A landscape with many valleys, sampled at points; each row gives a point and its height.
From any point a ball rolls to the lowest of the 2 points nearest to it. It stops when none of these is lower. Distance is the straight distance between rows; heights are no part of it.
j658 height 63.6: 7  1  -12  -9  17  7  6  -24  -13  7  2  6  6  -3  7  2  0  10  -3  -1  -9  -17  24  -2  -19  5  14  -12  -12  2
j13 height 57.5: 0  -12  12  2  12  -29  -10  4  -13  19  22  -8  -2  43  7  -13  -8  8  5  -5  -19  21  -21  3  5  -2  0  18  -24  5
j165 height 36.6: 6  3  5  19  -18  -29  -33  -2  1  42  8  -8  -8  19  -16  -2  13  7  3  2  16  -7  2  -8  6  -2  -10  12  -3  10
j267 height 26.4: -5  26  3  -9  -4  7  -10  11  33  13  -29  -12  -33  5  -3  14  0  16  -18  -10  -6  -23  -2  -13  -7  40  -19  -5  18  17
j666 height 36.5: -25  -8  13  8  8  3  22  17  27  -24  0  -2  -11  1  8  -4  -29  7  1  5  -18  15  -26  7  8  3  -16  6  8  -23
j279 height 39.1: -3  -18  3  -4  -9  19  38  28  -9  -41  9  15  8  -18  23  -6  1  -29  9  13  -4  34  -15  10  -9  -18  9  -7  17  -16
j274 height 72.2: 16  -16  6  -4  7  5  -1  8  -30  -24  16  -1  19  -21  -1  -9  17  -26  9  -5  16  30  -9  11  17  -34  2  6  0  5
j446 height 35.4: -20  -7  7  3  12  1  13  12  32  -17  -4  -4  -16  9  5  1  -29  14  -3  4  -20  5  -25  4  -1  9  -16  3  6  -18
j47 height 52.4: 16  -1  0  -1  -3  -16  -13  -11  -20  30  14  -7  -2  33  9  -5  -2  18  -8  -9  -16  -11  11  5  -19  14  7  7  -23  10
j879 height 47.3: -12  -4  6  6  4  -3  -5  -1  16  -4  1  0  -2  12  -7  -1  -17  5  0  3  -3  -2  -14  1  10  0  -5  7  0  -9
j929 height 30.5: -1  -13  3  -3  -7  17  29  17  -11  -39  6  12  11  -19  16  -6  1  -26  14  10  3  26  -7  7  -7  -18  9  -6  13  -10
j751 height 33.0: -7  1  -4  -2  6  7  1  -12  6  0  -3  7  0  -2  -4  4  -10  1  0  4  0  -12  4  -2  -5  0  4  -6  -2  -3
j806 height 18.5: 5  28  -7  7  -20  -2  -23  -4  13  42  -18  -1  -16  -3  -10  12  31  8  -18  -7  14  -29  32  -17  6  21  -9  -8  11  30
j18 height 17.7: -1  -10  5  1  -3  14  18  13  -6  -35  7  5  13  -22  6  -6  1  -26  11  7  14  28  -10  8  3  -23  6  -2  12  -10
j177 height 28.2: -1  12  1  -6  3  6  -5  5  23  8  -20  -7  -28  15  2  12  -8  20  -16  -1  -13  -20  -6  -8  -15  34  -14  -3  5  9
j678 height 16.8: 2  -10  -9  -16  16  6  33  -13  -22  -22  -3  7  11  -8  19  -12  -9  -3  8  5  -23  -3  7  3  -35  0  23  -18  -10  -6
j535 height 42.8: 22  4  2  -7  -2  -16  -5  -15  -29  33  13  -10  -2  35  18  -4  4  27  -14  -14  -26  -16  21  9  -32  20  13  5  -28  10
j711 height 52.6: 12  -17  7  -3  1  12  3  12  -17  -28  16  0  17  -22  -5  -3  13  -32  7  1  23  35  -12  13  20  -34  -2  7  10  0
j342 height 50.3: 4  8  11  23  -25  -23  -31  6  10  39  -3  -13  -12  25  -13  -1  11  12  2  1  16  -9  -6  -11  3  10  -14  9  3  15
j231 height 23.5: 0  35  -1  -3  -16  6  -12  4  28  30  -28  -7  -31  -9  -7  16  21  5  -21  -12  4  -34  20  -22  11  41  -14  -7  22  29
j928 height 29.3: 11  -1  -5  -18  17  5  12  -13  -7  9  3  -8  -8  23  16  2  -18  24  -15  -7  -31  -13  5  2  -37  24  7  -7  -16  -1
j73 height 55.8: 3  -1  -7  3  0  5  -7  -11  -11  -10  2  5  17  -24  -11  -2  8  -12  11  -1  21  3  9  3  11  -22  6  -1  -2  -4
j783 height 38.0: -28  -9  17  9  5  7  23  27  21  -35  3  -8  -5  -1  8  -9  -22  -6  6  7  -15  28  -25  11  15  -5  -15  5  8  -24
j708 height 38.3: -2  19  -3  7  -10  5  -18  1  25  23  -18  2  -17  10  -12  14  3  9  -13  -1  6  -23  4  -11  3  19  -11  1  12  12
j9 height 59.0: 20  -18  -3  -8  4  14  18  3  -30  -29  15  11  21  -24  15  -7  10  -27  16  0  6  20  1  7  -12  -30  17  -11  0  2
j444 height 40.3: 2  -8  4  4  10  -9  -5  -7  -2  7  9  -1  1  22  5  -6  -17  10  -3  -2  -18  -4  -9  1  -4  3  3  4  -13  -4
j893 height 21.5: 1  -15  -3  -17  20  1  26  -13  -13  -13  6  -3  4  9  21  -12  -23  10  3  -1  -38  -2  -3  4  -30  7  14  -10  -15  -8
j333 height 71.7: -18  -11  15  7  18  -20  0  14  9  -5  14  -9  -5  33  9  -12  -18  8  0  0  -27  26  -31  5  20  -1  -13  16  -15  -7
j782 height 26.3: 5  0  -7  -1  4  -6  -12  -16  -8  9  8  4  7  6  -4  -1  -4  5  0  1  -1  -10  9  -4  0  -5  5  -2  -11  1
j894 height 25.2: -5  33  5  -7  -14  7  -12  13  35  21  -32  -10  -35  2  -8  12  7  10  -20  -11  -1  -31  5  -19  4  46  -20  -2  24  27
j663 height 61.6: 8  2  -10  -8  9  2  -2  -19  -6  15  0  4  -5  10  7  5  -4  15  -12  -1  -16  -20  19  -3  -19  15  8  -9  -12  7
j559 height 56.9: 7  -3  -9  0  3  14  5  -7  -18  -22  2  8  21  -30  -1  -3  7  -16  15  2  20  4  13  4  -4  -22  17  -11  1  -2
j560 height 67.9: -11  -13  16  6  15  -23  -7  9  0  5  15  -5  -2  36  5  -12  -11  7  3  -2  -18  25  -26  6  19  -7  -6  16  -20  -2
j841 height 32.0: 0  2  -6  9  -7  -10  -22  -10  -1  14  2  5  9  -10  -23  5  8  -1  4  1  21  -9  5  -2  21  -18  -4  7  -1  -2
j193 height 54.3: -14  -2  9  12  -6  -13  -15  7  13  1  4  -1  2  7  -20  0  -5  -2  6  3  10  11  -17  2  32  -13  -10  13  2  -14
j457 height 25.5: -3  13  -16  2  -2  13  -5  -13  2  -4  -7  9  15  -39  -18  13  18  -10  9  4  33  -10  25  -3  10  -14  6  -5  10  1
j779 height 46.0: -17  -18  9  1  -7  15  39  32  2  -44  2  7  3  -11  23  -10  -7  -21  7  12  -10  32  -19  12  -7  -11  -2  0  13  -20
j911 height 13.3: 2  25  -13  4  -12  4  -22  -9  18  34  -12  6  -7  -7  -15  18  23  2  -12  -2  18  -26  25  -14  8  10  -8  -3  10  20
j357 height 69.5: 1  -5  7  7  -16  5  -8  9  -4  -17  4  -5  16  -31  -26  8  14  -22  9  -1  42  22  -10  9  40  -27  -11  13  17  -17
j465 height 89.8: 27  -20  0  -9  13  0  -1  -2  -45  -20  19  0  27  -21  6  -11  16  -24  14  -9  10  22  -1  12  9  -40  9  1  -10  14
j760 height 10.1: 2  -17  -3  -19  13  6  39  -7  -25  -28  2  4  12  -5  30  -15  -15  -3  12  3  -33  6  -2  5  -36  -1  22  -15  -11  -9
j74 height 34.3: -13  -4  5  3  12  -1  6  11  30  -8  -3  -7  -22  20  9  0  -30  22  -8  0  -25  1  -28  2  -6  16  -16  4  2  -16
j954 height 34.1: 2  -10  10  0  -1  9  7  10  -7  -31  8  3  14  -20  -3  -4  4  -28  9  2  22  30  -10  9  18  -25  -1  5  7  -10
j281 height 61.4: 0  12  15  22  -26  -20  -24  14  15  30  -18  -16  -24  34  -7  -2  4  22  -4  -2  2  -14  -10  -11  -5  29  -16  10  2  17
j422 height 65.8: -9  0  8  9  -17  -3  -13  8  9  -6  -1  -5  10  -20  -34  8  6  -17  5  3  37  17  -10  5  46  -23  -17  17  15  -18
j578 height 32.7: -7  0  0  -7  12  6  8  4  25  -3  -7  -6  -21  16  6  6  -24  20  -9  3  -24  -10  -18  -1  -17  22  -13  -3  3  -8
j621 height 78.7: 3  -4  -14  -3  -12  24  24  8  -7  -28  -5  19  13  -40  2  9  15  -28  14  9  32  12  7  2  -7  -16  14  -9  20  -12
j579 height 15.3: 0  14  -19  3  -4  4  -20  -16  2  17  -3  7  11  -29  -25  14  22  -4  3  3  28  -18  25  -5  16  -13  1  -4  5  6
j55 height 55.5: 4  -7  2  2  -16  17  5  13  -3  -27  7  3  17  -35  -17  8  10  -27  9  2  41  28  -5  7  24  -26  -5  5  21  -16
j795 height 50.1: -16  -4  12  8  2  -3  0  8  17  -16  5  -1  1  4  -9  -3  -14  -4  3  5  2  13  -20  4  23  -9  -5  9  3  -17
j588 height 30.6: 2  3  2  -5  2  0  -5  5  18  5  -9  -10  -25  27  9  4  -15  26  -14  -6  -24  -13  -15  -5  -20  32  -11  1  -1  1
j600 height 45.3: 1  3  -6  5  -8  0  -18  -7  -4  -2  1  1  14  -27  -22  4  11  -11  9  2  31  0  6  3  23  -24  0  4  4  -5
j265 height 34.0: 8  -8  0  -6  11  -11  -2  -14  -14  9  14  -4  4  27  15  -10  -17  14  -3  -7  -26  -3  -2  6  -11  7  7  4  -22  0
j180 height 56.8: 3  16  16  25  -33  -24  -26  9  14  38  -14  -15  -20  24  -15  -2  13  15  -2  -3  14  -12  -4  -14  0  20  -18  9  6  21
j719 height 65.9: 11  0  -16  -19  24  8  21  -29  -23  7  0  7  8  -6  14  3  2  11  -6  -3  -24  -18  32  -2  -33  10  23  -20  -15  2
j354 height 37.1: -12  11  -4  -1  -2  12  -6  1  28  11  -15  6  -15  2  -11  15  -6  7  -10  2  2  -19  0  -8  1  21  -9  -2  16  4
j890 height 67.3: 21  -17  -4  -8  13  -7  -5  -10  -45  -13  19  0  26  -15  2  -15  12  -14  14  -11  8  13  5  8  8  -34  13  3  -17  11
j205 height 39.6: -13  10  -19  -13  7  14  27  -4  5  -14  -18  14  3  -35  2  13  8  -18  9  13  15  -10  21  -6  -10  6  18  -13  15  -4
j790 height 30.8: 13  19  -2  6  -18  -9  -18  -7  0  37  -11  -7  -14  16  -3  4  21  21  -18  -8  0  -23  25  -11  -11  24  -3  -3  -6  22
j166 height 25.6: 6  -10  -3  -15  18  0  16  -15  -12  0  8  -7  0  20  19  -7  -25  19  -6  -6  -38  -8  0  7  -32  14  10  -6  -20  -6
j540 height 69.6: 2  -6  -7  2  -18  23  19  15  -3  -30  4  14  15  -39  -4  11  11  -31  11  9  40  23  0  5  7  -22  3  -3  25  -17
j432 height 6.9: -3  17  -15  6  -9  4  -21  -13  13  25  -8  8  1  -16  -21  18  17  1  -3  2  23  -21  21  -10  12  -3  -6  -2  8  11
j179 height 22.6: 0  -7  -8  -11  11  9  25  -10  -17  -23  -3  12  12  -16  13  -6  -5  -7  11  4  -9  -2  8  2  -24  -5  21  -16  -4  -7
j221 height 74.6: -16  -8  19  13  9  -22  -7  22  22  6  10  -12  -13  40  7  -9  -15  14  -4  0  -22  19  -34  5  21  4  -17  18  -7  -8
j865 height 29.7: -3  0  -16  -10  7  15  26  -4  -12  -25  -11  16  11  -28  11  -2  6  -14  12  10  4  -4  16  -3  -19  -7  24  -17  6  -7
j641 height 21.7: 1  36  -4  3  -18  5  -20  0  25  37  -24  -4  -21  -9  -12  14  28  2  -24  -10  11  -32  28  -19  14  29  -13  -7  19  31
j571 height 58.7: -12  2  9  8  -10  -6  -15  6  12  -3  2  -2  6  -4  -25  4  -1  -7  4  2  24  11  -12  2  38  -17  -10  13  9  -13
j66 height 59.4: 11  0  -4  -1  1  -4  -9  -16  -7  19  1  -1  -3  21  6  1  -3  17  -10  -3  -13  -16  11  -2  -16  13  5  -2  -15  5
j840 height 35.6: -8  9  -8  -5  7  11  3  -9  20  4  -14  7  -8  -10  -7  14  -5  0  -3  7  4  -18  10  -6  -3  14  -1  -6  11  1
j707 height 5.2: 8  -6  -5  0  4  -11  -17  -11  -21  8  13  3  13  0  -6  -9  3  -2  8  -4  6  -1  5  3  10  -19  6  1  -15  1
j887 height 44.3: -3  -2  2  6  2  -6  -12  -3  12  9  0  0  -7  21  0  2  -13  13  -7  1  -11  -8  -12  -1  -3  10  -4  7  -6  -4
j837 height 35.3: -4  5  -21  -10  7  17  25  -4  -10  -20  -16  18  9  -38  7  6  16  -19  10  11  14  -6  25  -1  -19  1  25  -20  10  -3
j689 height 77.0: -19  -6  19  17  1  -19  -13  23  27  6  8  -11  -12  33  -5  -1  -13  7  -1  6  -10  18  -34  5  29  2  -21  18  0  -14
j907 height 11.0: 6  1  -2  10  -8  -24  -28  -7  -5  29  9  -1  3  6  -19  -2  9  4  4  2  16  -6  1  -5  15  -11  -5  10  -5  3
j994 height 35.0: 8  19  -4  3  -12  1  -19  -7  10  30  -15  -1  -15  10  -4  9  12  13  -17  -4  2  -24  16  -13  -4  22  -6  -4  1  18
j41 height 15.8: -6  -17  -1  -15  16  2  38  -4  -15  -30  1  -1  6  0  29  -14  -20  2  8  4  -37  10  -11  5  -29  1  15  -13  -11  -12
j501 height 45.1: 1  -10  6  -1  13  -24  -4  -4  -18  14  20  -7  2  38  12  -14  -12  10  -1  -10  -23  8  -10  5  -2  1  6  13  -26  4
j344 height 44.6: 9  -13  -6  -5  2  14  18  -2  -22  -29  4  12  19  -26  12  -6  6  -21  16  3  9  11  6  4  -13  -20  21  -11  3  -2
j29 height 25.1: 11  24  -3  11  -24  -11  -22  -6  2  47  -14  -10  -17  6  -6  3  32  18  -18  -7  9  -24  29  -15  -4  20  -3  -4  -2  31
j920 height 41.2: -20  -8  21  9  3  8  19  27  11  -38  9  -5  6  -5  5  -10  -12  -19  4  7  -2  40  -22  15  23  -15  -12  8  8  -18
j184 height 34.9: 12  -9  0  -5  9  -12  -7  -10  -32  -5  13  -1  19  -4  -1  -13  3  -6  12  -7  1  5  5  4  10  -24  11  3  -19  7
j142 height 33.9: 18  0  -3  -14  9  -4  2  -15  -19  18  8  -7  -2  30  15  -2  -12  25  -14  -9  -32  -14  11  7  -33  20  11  -3  -25  2

For each start below, name the point where the ball stops.
j142 => j760
j73 => j907
j465 => j707
j354 => j707
j837 => j760
j267 => j432
j795 => j265
j663 => j760
j74 => j432
j281 => j907
j920 => j432
j689 => j265

Call two points neighbours if one is among the 2 nearest of the other. Go from one point of each pair to the other, from neighbour to neighbour, staying as low as possible. Name the highest point that can't be avoided.
j432, j707 => j708
j907, j344 => j559
j707, j18 => j779
j265, j55 => j357
